Points on a hilly landscape, in no order, each with its height.
From any point a ball rolls to the lowest of the 5 points nearest to it. It stops when none of these is lower. Distance is the straight distance between rows; heights are no part of it.
tukap h=256: [ -4 -18  13 -53  16 -44  23   8  11 -41  -9   7  22   9  22  34  -1 -17
   9 -30  16  -7   2   0 -26 -13 -14   9  17  11  13]
lil h=132: [ 14   1  12 -63 -15  -6 -16  -3   3 -29  -7   9  47  47   1  52 -31  17
  23 -22 -32   0  10 -20  19  -1  20 -26 -35  52  -1]
fode h=114: [ 22  -3   5 -49 -12  -9 -19  -4   0 -13 -13   8  29  52   0  51 -24  27
  20  -7 -17   0   5 -18   6 -12  12 -32 -45  38  -2]
Bala h=108: [ 21  -3 -33  -3  12  -2 -16  -6  19 -10   6  11   3  -1   4  20  11  11
   4  11   9   3  -1  -1 -10  19 -37 -18 -19 -10 -18]
Risit h=122: [ 41   3   7 -51 -20 -10 -15 -20 -25 -45 -19 -16  45  69 -26  49   1   8
  20 -17 -12  -5   5 -55  13   5   1 -40 -44  20 -43]
Teb h=78: [ 24  36   3  33 -14  38 -45 -44  -5  59 -13 -48 -17  11 -30 -18 -33   5
   6  -2   0  12 -11 -27 -31  15 -31 -33 -52 -11 -64]
vodi h=334: [-20  -8  26 -67   7 -37  38  18   8 -52  10  13  23  -1  25  33 -12 -23
  20 -27  12 -15  -5   5 -16 -20   2  29  23   0  36]
seso h=66: [-32 -20  18 -56   2 -33  28  27  15 -56  18  14  15   6  31  19 -19 -17
   4 -14   9 -19   5   6 -12 -49  21  34  43  10  40]
rulev h=91: [ 22  35   7  30 -13  38 -35 -53   1  68 -21 -38 -20   5 -26 -32 -25  -5
  -5   8  16  18 -13 -25 -28  16 -22 -33 -34  -1 -53]
zus h=33: [ 28  14  -6 -24   3  25 -43 -19  11   7  -1 -17 -11  50 -34   4 -20  28
   5   4 -19   8 -19 -34  -5  16  12 -14 -47   4 -53]
Pepog h=164: [ 10  -8   4 -76  -8 -29 -22  -4   6 -42   6   5  41  22  19  54 -14  -5
  16 -32 -15  -7  11  -9   0  10   5 -24   0  40   6]
bobo h=194: [ 28   2  25 -76 -36 -16 -11  -9  -8 -59  -4 -13  48  69 -16  60  -7  -1
  40 -37 -29  -1 -12 -60  27  20  18 -28 -53  40 -24]
mefan h=243: [-46  19  -9  66   3  14  34  -2 -25  25  14 -24 -22 -67   4 -63  47  -6
 -27  17   8   6  14  26   0  16   1  13  33 -29  29]
dedu h=496: [ 12   4 -21   3  15  -2  -7   4  17 -14  -7   7  -1  -4 -13   9   3  16
  -1  12  13   3  -2   0   1  16 -40  -2 -19 -20 -19]
pedaf h=56: [ 12  10  -4  21  -8   4 -15  -3  -4  58 -21 -21 -17  -8 -39 -44 -17  -4
 -11   4  20  20 -26 -21 -29  11 -26 -12 -41 -17 -13]
tiku h=700: [-31  11  -2  45  11  -9  36  22 -17 -19   9  22 -20 -34  39 -29  40 -26
   1  34 -12   3  12  31   5   9   8  45  69  -7  47]
bulup h=794: [  7  -5 -11  12  22   0 -15  -3  15   0  -9 -16 -17 -14 -22  -4   4  17
 -13   7  20  14   1   2  -2   8 -21   4  -7 -24  -4]
Piv h=255: [-49 -12  12  11  19 -41  47  41 -28 -36  18  46  25 -33  51 -10  23 -47
   2  15 -16  -3  22  26 -14 -24  40  45  56  -4  87]
ganur h=211: [-32   7 -17  65   3  20  27   2 -24  20  23 -15 -14 -59  14 -51  34  -1
 -23   1  19  -7   1  36  10  13  -6  14  20 -43  19]
gusek h=61: [-24 -11   5  35   6  -7  20  12  -7 -32   7  40  11 -30  42  10   1 -25
  -6   9   7  -9  10  31   3 -17  12  27  65  13  28]
lago h=57: [ -2 -18 -12  15  -8  11  24  20  25   8  11  33 -19 -17  14  10   8  -1
 -13  10   1  -5  -3  29  14 -21   9  21  28  -6  26]
Goz h=276: [ -6  -9   2  35 -13   2  28  12   1 -10  23  39 -30 -35  27 -11  17 -19
  -7  23 -21   9   7  22  28  -9  16  38  51   3  35]
Neri h=359: [  7 -18  -3  -9   2 -16  14  14  26  -9 -10  21  -6   1   5  18   6  17
 -10   8  18  13   0  16  17 -19  -1  15  14 -12  12]
Miv h=92: [ 31  18 -12 -23  -8  24 -30 -20   4  13  -3 -21 -14  68 -50  -5 -25  27
  16 -14 -26   5 -14 -41   0  18  11 -29 -58 -18 -59]
Zap h=229: [-43  -8 -11  53  16   0  39  32  -3   3   2  14 -34 -36  38 -45  39  -5
  -8  28 -23   5  10  44   8   4  21  43  59  -8  49]
Zol h=73: [ 16  28   1  -6 -14  28 -34 -28  -5  36  -2 -30  -5  51 -40  -7 -24  17
  21 -34  -7   0 -24 -33  -5  18  -3 -32 -58 -20 -68]
Tazam h=607: [-35  -4 -10  43   6 -20  36  12 -20 -24  21  36  -6 -21  37   0  33 -41
  -3  20  -7  -4   6  45  -1  -2   2  43  72  -2  40]
Gike h=155: [ 21  -5 -11 -30 -10   0 -16 -20   1 -19 -21   3  37  57 -16  43  -7  31
  28 -11  -8  -1  17 -27  12   5   9 -39 -34  16 -45]
suna h=305: [ 16  -8   8  15   3  14 -10  11  -3  58 -15 -30 -30 -31 -32 -31 -17  10
 -21  25  15  15 -17  -2 -13  10 -15   0 -28 -14  10]
Gopur h=53: [-10 -13 -14  21 -14  16  13  20  16   6  -1  14 -14 -24  13  -1   2  12
  -7   3  10   1  -5  26  28 -20  -8  16  13 -17   8]
vel h=98: [ 20 -10   5 -36  -1 -27   7  -2  15  -3 -10  31  14   3   4  33   7   7
  12  -3  -2   7   4  -9  -2   1 -10  -4 -12  11   4]
Bevag h=50: [ 16  13 -12 -15   6   9 -44 -22   2   2  -1  11   7  35 -12  31 -13  15
  16   3 -19   3   8 -20  -8  12  -6 -25 -27   1 -44]
bovar h=15: [-17 -14   2  31   1 -12  24  11  -6 -24  16  35  -2 -36  36   5  21 -26
 -13  11  -4   5  11  31  15  -7  11  36  69  11  22]
fifev h=41: [  6 -14 -12 -15   6 -19   5 -16  20  -4  -7  27  12   3  -7  23  -7  10
   5   7   0   4  -1  -2   2   1 -22 -15 -22 -10  -9]
gok h=138: [ 27  28   5  44 -14  23 -29 -48  -2  56 -23 -42 -21  -6 -29 -33 -22 -15
  -2  16  21   6 -22 -24 -34  18 -33 -25 -35 -16 -35]
Toze h=40: [-22 -11  22   3  -2 -28  33  12 -11 -27   8  16  28 -10  42  21  -5 -18
  -2   0  11 -17  10  21  -4 -45  10  38  56   9  30]
Feded h=189: [ 48  24  28   4 -17  42 -33 -51 -14  62 -16 -53 -23  43 -51 -20 -28   8
  22 -31   2  15 -23 -47 -13  15 -10 -45 -51   7 -74]
Petab h=45: [-24   0  -3  47  11  12  33  12  -2  -2  11  22 -34 -45  35 -31  30 -12
 -16  19 -22   1  -2  34  25  12   8  31  41 -15  41]
guk h=555: [-27  -1  -9  44  11  -9  37  14 -11 -22  10  29 -18 -34  41 -20  32 -18
  -9  21 -21   9   6  32  27   4  18  33  59  -5  50]
Gar h=44: [ 21   2  17 -75 -34 -16 -15   2  -7 -43 -18 -13  37  71  -9  46  -9   3
  36 -32 -36   1   4 -42  17   8  12 -29 -48  45   0]
fave h=626: [  5 -15 -22   3   6   3  18  21  23   2 -10   9  -3  -6   3   5  -3  17
  -5   3  31   8   7  18  16  -1 -12  10   8 -23  10]
Zuzet h=87: [ 12  21  -2  30 -13  23 -30 -33  -8  52  -5 -31   0  -1 -28 -26 -33   0
   4  -2  11  14 -30 -21 -34  13 -35 -28 -49 -11 -43]
butu h=75: [ -8 -24  -8   6   2  -4  16  10  20  -6   8  33 -13 -15  11   8   2   7
 -18   6  -6  -6  13  18  16 -22  18  27  41   3  22]
sosup h=35: [-18  -6 -22  41   2  17  24  16   8  11  16   5 -17 -41  15 -25   6  -2
 -10   6  13 -20   0  32  23 -18  -7  19  17 -34   9]
pibul h=93: [ 11  -4  -5 -26 -15 -14 -12 -10  14 -10 -12  25  24  26   0  29 -20  19
   9  -8  -5   0  12  -9   6   5  -2 -28 -44  26 -17]
Puf h=463: [-38 -12 -13  54  18 -14  35  28 -25  -5   9  13 -26 -23  39 -33  40 -27
   4  22 -15   5  22  40  10   8  22  48  70 -10  54]
zuzo h=623: [ 24   0 -14   0  30   4 -28   1  11   7  -4 -11 -28  -4 -24  -5  14   7
 -15  12  20  16  -6  -1   9  12 -22   4 -16 -20 -22]
Res h=124: [-23   3  -5  52   3  27   7   2  -6  34  18 -20 -24 -74 -17 -42  11 -12
 -47   7  14  -2   4  27   0  13   3  -1  21 -16   8]
raf h=116: [ 19  21 -12   1  19   5 -35  -3  23  25   0 -14 -23  -2 -28 -14 -14   6
 -10  14   5   8 -21 -16 -20  23  -4  -9 -43 -17 -16]
livo h=472: [ 13 -11  -5  11  24  14 -24   8   4  24  -5 -31 -21 -15 -22 -23   0   9
 -18  17  18  18  -8   9  -1   6 -19  18 -11 -19   3]
pofak h=253: [-14  12  -1  55   0  29  13 -15 -22  51  24 -10 -32 -72  -4 -65  28 -11
 -40  14  16  -1   7  14   7  18   7  -1  34 -15  19]
reso h=264: [-67  18   0  76  20  28  30  17 -35  52  -9 -24 -19 -61  17 -79  51  18
 -18  16   9   3  30  45  -7  14  13  16  49 -27  54]
laz h=134: [ 13  -8  10 -60   2 -27 -12  -7  15 -34   1  19  28  21  23  51 -11 -15
  12 -39 -11   0   7  -9 -18   3  -2 -30  -3  51   0]
zim h=262: [-58  17  -5  64   9  27  43  20 -43  45 -13  -9 -16 -50  30 -79  44  13
 -14  12   2  -3  18  39  -6   0   4  30  25 -38  53]
zimog h=118: [ 30  25  14   4  -9  39 -36 -37 -10  43 -12 -45  -7  58 -52 -17 -20  13
  12 -38   4   0 -20 -45 -11  31 -14 -30 -48 -19 -74]
dedi h=249: [ 36  -3  22 -56 -45 -13   4 -22 -27 -52 -13 -17  50  71 -23  30   5   7
  25 -26 -18  -8   0 -63  26  29   7 -45 -48  32 -40]
Gotaz h=109: [ 34  36  23   9 -29  57 -51 -57   2  84 -31 -45 -33  27 -41 -33 -30   7
  16   4   5  22 -15 -45 -15  12  -6 -34 -38   4 -64]
lamug h=325: [-18  -3  19 -61   3 -33  24  27  10 -46  -4   6  30  11  29  24  -8 -16
  16 -33   9 -19  -2   7 -14 -25 -13  11  25  10  28]
tus h=26: [ 15  20 -13   0  -2  12 -39 -13  14  29  10 -14 -12  14 -19 -14 -21  16
   3  10  -6  11 -19 -18  -8  10  -4 -19 -35  -1 -38]
ropib h=37: [ 11  25 -12   5  -4  24 -33 -20  23  36  -8 -20 -16  14 -29 -16 -27  12
   6  -2   1   2 -28 -20 -18   7 -18 -24 -64  -6 -44]
dek h=107: [ 22  -8   7 -40  -4 -19   1   1  21 -18  -5  25  16  10  12  28  -4   1
   8   3 -15   1   3  -7 -21  -9  -5 -22 -12  23  14]
zudel h=254: [-28  -6 -11  44  21  -2  32  18  -7   4  14  14 -33 -42  37 -31  43 -11
 -15  28 -19   6  -3  30  23  16  25  40  49  -7  56]
nol h=22: [ 49  12   7 -55 -16   4 -23 -36 -13 -20  -1 -19   3  79 -45  24   8  20
  11   1 -35   2   1 -66  17  25  26 -39 -43   9 -62]
Liros h=270: [-47   2 -12  52  16  13  38  38 -13  15  -4   1 -35 -37  37 -68  41   2
  -2  12 -18   9  -3  42  16   1  17  47  46 -18  66]
rek h=146: [ 32  28   5 -37  -5  17 -22 -26   0  13  -3 -16  -8  62 -50  -5 -23  27
  13 -12 -27   1 -23 -53  11  21  26 -24 -58 -17 -53]
Mer h=59: [ 13  25 -14  28 -13  20 -32 -33  14  52  -1 -31   6  15 -25 -24 -24   7
  10  -8  -1   2 -31 -26 -15  14 -16 -33 -63 -14 -47]
resu h=125: [ 18 -21  18 -45   8 -27  15   7  20  -6 -10  20   5   2   6  38  10  -4
  -2  -1  -1   9   9   3  -5  -7  -6   0  15  25  16]
zabot h=110: [ 23  -4  20 -76 -28 -11 -23  -5   0 -45 -15 -20  58  70  -5  52 -22  12
  32 -20 -33   3   7 -44  21  10  30 -26 -42  42  -1]
Buvu h=88: [ 16   6  -5 -26   2   1 -25 -25   1  -7 -24   5  25  54  -6  33  -9  19
  14  -3 -11  -8  14 -19   2   5 -17 -32 -27  20 -40]
mika h=79: [  5 -27  11 -25   2 -17  11   0  11 -26  -2  23 -16   1  24  22   6  -3
  -9  -4   1   3  11  19   0 -18  10  13  53  14  10]
demas h=89: [ 25  23  -7 -37  -8  18 -26 -18   6  16  -7  -7  -4  66 -55  -1  -9  25
  14 -10 -17   3 -18 -37  13  12  13 -34 -53 -13 -63]
Tafad h=141: [ 19 -18  17 -55   9 -26   6   7  24 -24  -2  24  11   7  11  42   6  -3
   6 -10   5  -3  10   1 -16  -9  -2  -6  26  34  19]
zifi h=660: [-40  -7  -5  44   5 -20  43  33 -41 -31   3  34   0 -30  37 -13  32 -37
  12  17 -19  -3  19  31  -3  -3   6  39  74  -5  56]
bifi h=76: [ 19  -3 -27  -9   4  -3 -15 -10  13 -13 -14  28  23  21   2  37 -19  15
  11  -1 -11  -3  12  -5   6  13 -24 -20 -28  -1 -22]
gul h=203: [ -3  -3  12  31 -16  37 -13  -6  -2  64  -5 -25 -21 -53 -34 -38 -17   4
 -41  16  24   5  -9   8  -3  -6  -5   4  -5 -21  12]
tukag h=38: [ 14  20 -26 -11  10  14 -37 -20  12  -5   2  -6  -1  33 -15  22 -20  14
   9  -2 -20   0  10 -18  -8  11  -2 -30 -29  -1 -56]
ber h=64: [ 49   7  11 -50 -22   3 -15 -39 -13 -40  -2  -9  27  66 -45  24  -3  12
  10 -14 -25  -1   4 -73  20  23  10 -42 -50   9 -66]
Sasu h=55: [-22 -26   0  20  -3   0  17  13  13 -18  11  32  -7 -20  35  14  14 -19
 -12  21  -6  -2   4  23  19 -21  15  23  56   4  14]
lig h=70: [ -6 -10 -15  25  15  22 -11  14   2  22  14 -29 -22 -37 -20 -11   3   7
 -29   4  37  -3   1  22  11  -2 -12   6  17 -18  -1]
Kuf h=34: [ 19  20 -12   2 -17  36 -34 -16   6  37   3 -34  -4  44 -35  -8 -28  33
   5 -19  -5  -5 -23 -32  -8  10   4 -22 -60 -11 -59]
Makim h=157: [ 32  14  -7 -32 -10  11 -33 -15 -14 -18 -24  -5  22  73 -30  32  -1  25
  13  -3 -21   6   1 -31   8   9  17 -34 -31  21 -64]
metu h=344: [-52 -15  11  -9  19 -50  28  33 -20 -56  31  30  15 -47  54 -17  18 -49
  -2  13 -16 -14  17  22 -27 -28  42  40  55  13  88]
famaf h=280: [  7  -8  -7  23  17  14  -9  14  11  35  -7 -33 -43 -28 -31 -25   2  -5
 -39  15  28  19   2  21   1   4  -4   1 -12  -7  -3]
Zesu h=147: [ 19  -2   9 -58 -17   4 -13  -7 -13 -34 -10  -6  54  69  -7  55  -4  25
  26 -26 -16   2   0 -24  15   1   8 -38 -35  18 -14]
Voril h=39: [-32  -4 -17  48 -11  15  32  13  -5   1  24  10 -25 -50  18 -37  17   2
 -11   6   3 -20 -15  27  27  -6   3  22  17 -12  22]
falot h=133: [-17  -4  -1  63   9  18  11  -2  -6  30  16 -16 -25 -70   4 -55  15   2
 -34  15  14   1  10  22  13  -1 -10   3  30 -17   8]
Rol h=113: [ 24   8 -18   8  15  -8 -29  -9  15   4  -4   3 -11   2 -24   3   4   5
  11  16   0  -3  -1   4 -10  24 -23  -5 -26 -12 -26]
Rel h=77: [ -8  -3 -23  36  11  16  10  15   0   9   1 -16 -18 -34  -9 -22   7  12
 -10  -4  20   0   4  37  22 -11  -8   8   6 -26  -4]
kadeb h=60: [ 14  33   0   6  -8  30 -40 -34  -3  46  -2 -45  -3  41 -36 -18 -33  21
  11  -8  -1  -3 -14 -24 -22  19 -18 -28 -59  -8 -67]
sorus h=101: [ 25  -4  -2 -42 -14 -13 -12  -6  18 -10 -12  29  31  22   5  44 -17  18
  18  -7 -21   4   1  -5   5   1  -4 -29 -35  30  -7]
kor h=275: [  2  14  15  39 -10  25 -14 -10 -14  72 -29 -33 -22 -25 -50 -35 -26  -5
 -16  27  41  15 -24  -8 -14   9 -30  15 -18 -25  -3]
Tilo h=83: [ 37   8   2 -42  -5  18 -30 -26  -7  -3  -3  -5  -4  68 -49  29   3  24
  12  -3 -19  -5   1 -54  15  25  22 -35 -36  -4 -57]
Rego h=90: [-42 -13   7 -28   6 -32  30  41  -1 -61  32  24   8 -31  66   7  -1 -43
   8   4 -12 -26  10  23 -11 -36  44  45  47  21  59]
ragom h=831: [ 21 -16 -18   8  16 -10  -8   1   6  -3  -5 -10 -16   3 -13   6   7  17
  -8   7  15   3   0   5   3   0 -31   2 -11 -20 -18]
muviz h=49: [ -7  -7 -13  37   6  27  -4   7   4  14  23   2 -27 -44   0 -26  15  -4
 -18   5  25  -3   1  24  11  -6  -7   8  12 -23   2]
motap h=127: [ 37  13  -5 -33  -5  16 -33 -18   1  -6 -18  -6   7  62 -37  26  -3  24
  13 -13 -22  -1  -6 -43   2  16  17 -34 -34   4 -60]
Kuve h=47: [ 23   7 -12  -6  15   5 -33 -16  24  13   1  -2 -15  -5 -16  11   0   3
   1  23  -7  15   2 -14 -10  12  -8 -18 -45  -2 -30]
lof h=360: [ 16  11   7  28  -5  19 -16   0  -5  58 -18 -27 -20 -20 -35 -33 -23   2
 -15  18  28  12 -21 -13 -17   9 -27  -2 -44 -23  -5]
Vabim h=120: [ 11 -22  17 -44  20 -33  15   4  19 -36   0  12  18   8  23  35   8 -11
   2 -23  12   9  15   5 -16 -18  -8   5  34  20  25]
rabog h=219: [ 11 -14   0  31  -5  25  -4   7  -1  70  -8 -33 -22 -37 -42 -42 -11  10
 -25  21  24   3  -7  -1  -3  -5 -11  16 -13 -20   4]
Fudav h=27: [-35 -20  19 -24   4 -32  31  28   8 -50  24  20  25 -15  52  26 -14 -33
  -1 -15   4 -32   1  14 -11 -50  28  44  41  12  42]
Ruz h=62: [ -5 -23  19 -30   9 -25  13   0  10 -26  -4  15  11   7  24  31   8  -8
  -3  -6  28  -2  17   9  -9 -21  -5  11  49   9  26]
Vegup h=74: [-39  -3   9  10  -6 -37  37  27 -18 -35  19  49  27 -21  53   2   4 -33
   7  12  -5 -19  10  22  -8 -35  23  38  37   9  62]
vara h=112: [ 41  15  16 -53 -29  -5 -27 -35 -24 -48  -4 -10  36  74 -31  42   8  18
  13 -20 -20 -12   7 -75  12  30   2 -53 -51  31 -49]
popi h=80: [-32 -15  16 -40  -2 -39  23  22   6 -37  16  10  26   0  27  26 -13 -17
   3 -22  24 -18   0  12  -6 -38  22  22  26  16  35]
lem h=46: [-21 -21  17 -15   2 -23  21   8  -1 -35   8  15  33   3  37  27  -9 -28
   0 -27  20 -10  15  15  -5 -35  14  32  52  16  27]
sofi h=266: [-39   7 -13  60   4   6  46  32 -20  18   8  -3 -24 -53  18 -68  47   2
 -15  14   1  -6   2  33  18   7   8  22  24 -30  50]
Rukap h=96: [-15 -24  13 -50   5 -33  21   9  -3 -39  -2   6  25   6  25  30 -10 -17
  11 -26  21 -13  14  16 -13 -36   2  13  46   6  24]
vuf h=267: [ -6 -16 -23  19   8  13  12  16  12   6   2  13  -9 -15   0  -1  -4  19
  -6   4  19  -2   0  25  21 -14 -10  16   7 -28   1]
puga h=248: [-36  10   4  69   9  10  19  12 -36  37   0 -12 -13 -71   3 -62  32 -13
 -39   8  23  -2  12  27  -6  20   0   6  29 -13  17]
Bop h=596: [  0 -13  -9  15  20  12   8  20   9  11  -1 -19  -9 -15 -12  -5   3  10
 -14  -1  15  -4   8  13  21  -1 -19  10   3 -33  -6]
Lim h=52: [-36 -16  14  31  -2 -30  30  15 -13 -36  16  41  18 -19  45  15   6 -25
  -1   4   2  -5   1  24  -4 -21  17  43  55   5  40]
Zam h=32: [ 21  14 -14   0  11  18 -41 -17  18  15   6  -5 -15  24 -25  14 -11  18
   1   3  -6   2  -9 -19 -11  20   0 -19 -34  13 -46]
fif h=159: [  6  -9  16 -52   7 -37  -3  -9  13 -40   2  15  14  -3  23  52 -12 -17
  17 -32  -6  -3   2  -5 -12 -12 -13 -13  12  29  12]
lusi h=121: [ 17  -4  12 -63   6 -28   1  -1  23 -33   5  19  23   0  16  47   2   1
  25 -21 -13  -7   3   7 -11   6  -4 -16   3  39  18]
kanel h=260: [-40  10  -3  68   7  13  46  24 -29  28  -2 -19 -12 -56  20 -83  45   5
 -20  14   6  -1   0  35  10  13   7  20  30 -24  54]
vagan h=184: [ -6  -2  -1  48  -6  35  -5  -6 -24  63   8 -16 -27 -67 -19 -54   4  -8
 -50  21  11  -3  -2  12  11   7   6   2  10 -10   4]
seloz h=18: [ 25  19 -14  -3  -8  20 -39 -11  22  30  11 -10 -14  37 -24  -9 -23  20
  11   5 -16   7 -26 -25  -9  12  12 -23 -59  -8 -40]
Gusu h=188: [ -3 -12 -20  19  10  18  12  16   9   6   3  -9 -20 -26  -9   3   6   8
 -14  -1  21  -4  -8  34  17  -9 -17  12   8 -29 -10]
kuno h=30: [ -7  -7 -17  34  -1  16  26  14   9  -2  11  16 -14 -29  11 -24   3  17
 -16  14   3   0 -14  35  35 -16   2  29  13 -13  18]
kobug h=239: [ 24  16   4  37  -8  13 -22 -17  -6  55 -21 -23  -9 -10 -30 -35 -26  -2
  -8  17  21   3 -23 -21 -20  11 -40 -12 -52 -17 -26]
lari h=667: [-40  -7 -18  57  21 -15  37  27 -27 -10   2  31 -16 -28  44 -26  34 -27
   7  22 -15   0  24  37   7   4  14  43  75 -13  51]
lonos h=58: [-15  -5 -19  42   8  31   3   8 -12  18  18 -18 -19 -50  -5 -33   8   1
 -24  -5  20  -7   7  28  11  -5  -7   2  20 -24  -9]
gopo h=36: [-37 -15  23   1  -6 -34  32  27 -11 -44  24  29  29 -17  51  15 -12 -34
  -1   6  14 -18   2  32  -5 -44  27  43  42  14  43]
diso h=48: [-37 -13  14 -46  14 -38  14  36   5 -74  35  12  23 -17  55   8 -13 -27
  10  -2 -14 -30   9  16  -4 -48  42  31  47  15  43]
mekat h=117: [ 15  -9  12 -49   3 -36   8 -14  23 -26   0  23  17  19  17  38  -8  -8
  13 -16  -8  11   7  -3 -15   0  -9 -17   4  31  18]
kep h=43: [-20 -20  16 -12   4 -19  21  15   2 -16   9  15  12   3  29  22   2 -19
  -3  -9  22 -11   8  26  -3 -40  15  22  59  18  28]
nisuk h=54: [ 13  19   6  46 -15  12 -22 -24  -9  53 -29 -38 -20 -19 -42 -27 -15  -7
  -5  20  30  12 -11 -16 -31   7 -46 -13 -32 -16 -15]
bez h=154: [ 10 -19  16 -76 -14 -18 -33   0  12 -28   1   4  35  34  11  58 -13   1
  21 -24 -29   2  11 -14  -3  -8   9 -35 -12  57   3]
bufo h=126: [ 12 -24   7 -28   3 -13  15   7  10  -8 -11  28  -8   2  -6  26  12   2
 -13   7  -3   8  -9   7   8 -22 -11  19  31  13  23]
Tokol h=135: [  8 -12   3 -26  -2 -18  18   1  33 -15  -5  37   0  14   1  30   3   9
  13  -1  -2   9  -2  -9 -10  -7 -19  -4  -4   8  15]
kina h=94: [ 24  19   7  19 -26  43 -32 -51  -6  63 -11 -47  -2  26 -44 -18 -36   2
   4 -20   7  12 -11 -45 -13   9  -9 -39 -41  -1 -72]
moga h=274: [-25   0   1  47  -7 -40  41  22 -27 -27   8  37   9 -31  36   5  16 -35
  -2   9  -7 -15  11  37  -2 -22   5  32  54   8  41]
feven h=265: [ -6 -10   5 -67   1 -42  -6   5  16 -48   6   9  46   3  25  51 -15 -18
  35 -46  -5 -15  -4   1 -20   0 -18 -11  -2  26  16]
nolot h=156: [ 28   7   1 -40 -12   3 -24 -26 -19 -18 -23  -8  26  78 -31  35   3  27
  18   0 -18  -7  16 -50   0  16   9 -33 -43   5 -44]
gadir h=158: [ 16   1  10 -82  -9  -9 -33   3   0 -38  -5 -14  42  52   0  53 -19   8
  30 -31 -29   1   5 -28   5   9  23 -25 -31  58   8]
gebo h=285: [ 16  17  -9  11   8   7 -25  -1  14  45  -1 -23 -21 -17 -35 -30 -17   2
 -16  14  10  16 -23 -11 -18  16 -21  -3 -42 -15  -3]
deri h=63: [ 15   1 -16  -5   6  -9  -9  -5  21 -11  -7  20  19  25  -5  29  -4  14
  16   4   1   4   6   0  -4  16 -30 -17 -22  -5 -24]
nazug h=183: [ 28  21  13  -6 -23  18 -29 -31  -8  30 -12 -53  -5  61 -57  -4 -29   7
  22 -20   3   6 -11 -59  -2  24 -16 -37 -53 -23 -79]
boze h=51: [ 18   7 -16   1  17  -1 -33 -15  18  -9   3   5   2  19  -9  22 -10   8
   8   8  -2   6   6  -9  -1  14 -19 -21 -31   1 -43]
Tumeb h=271: [-40   4  -5  51   6  10  50  26 -22   9   2   8 -28 -45  25 -61  46  10
   2  18 -11   2  -9  38  24   8   5  35  30 -17  54]
Vorav h=215: [  7  -4   7  30  21  30 -17  15  10  52   3 -25 -21 -39 -21 -35  -7   6
 -38  15  33  16  -5  14   7  -6   1   2  -8 -10   3]
Zeg h=242: [-45 -16  11 -19  17 -43  27  28  -8 -75  29  34  14 -46  65   6  14 -46
   7  12 -14 -22  17  26 -19 -37  50  44  41  21  71]
Pila h=42: [-11 -19  16  21  -6 -11  27  14  -3 -25  10  29   4 -14  33  16   7 -17
 -13  -3  15 -11  10  26  -6 -22   6  22  62  24  12]
noran h=263: [-66  17 -12  73   8  21  37  33 -16  36 -13 -13 -24 -38  33 -74  40  11
 -15  12  -8  -5  18  49   9  17  20  30  31 -30  58]

Call two points neighbours if one is among the 5 nearest of the other. Go from one point of each pair to the other, from neighbour to neighbour, staying as low as possible. Name the highest point that can't be avoided.
nisuk and seloz => gok
fifev and seloz => deri
kuno and bovar => lago
fifev and bovar => resu
nol and seloz => demas
Gar and fifev => lil
bovar and Fudav => Pila

Where does a ball stop that starts at each point below?
vagan => kuno
Gike => seloz
rulev => seloz
bulup => kuno
boze => seloz
zuzo => seloz
laz => fifev
noran => kuno
bez => fifev
Pepog => fifev
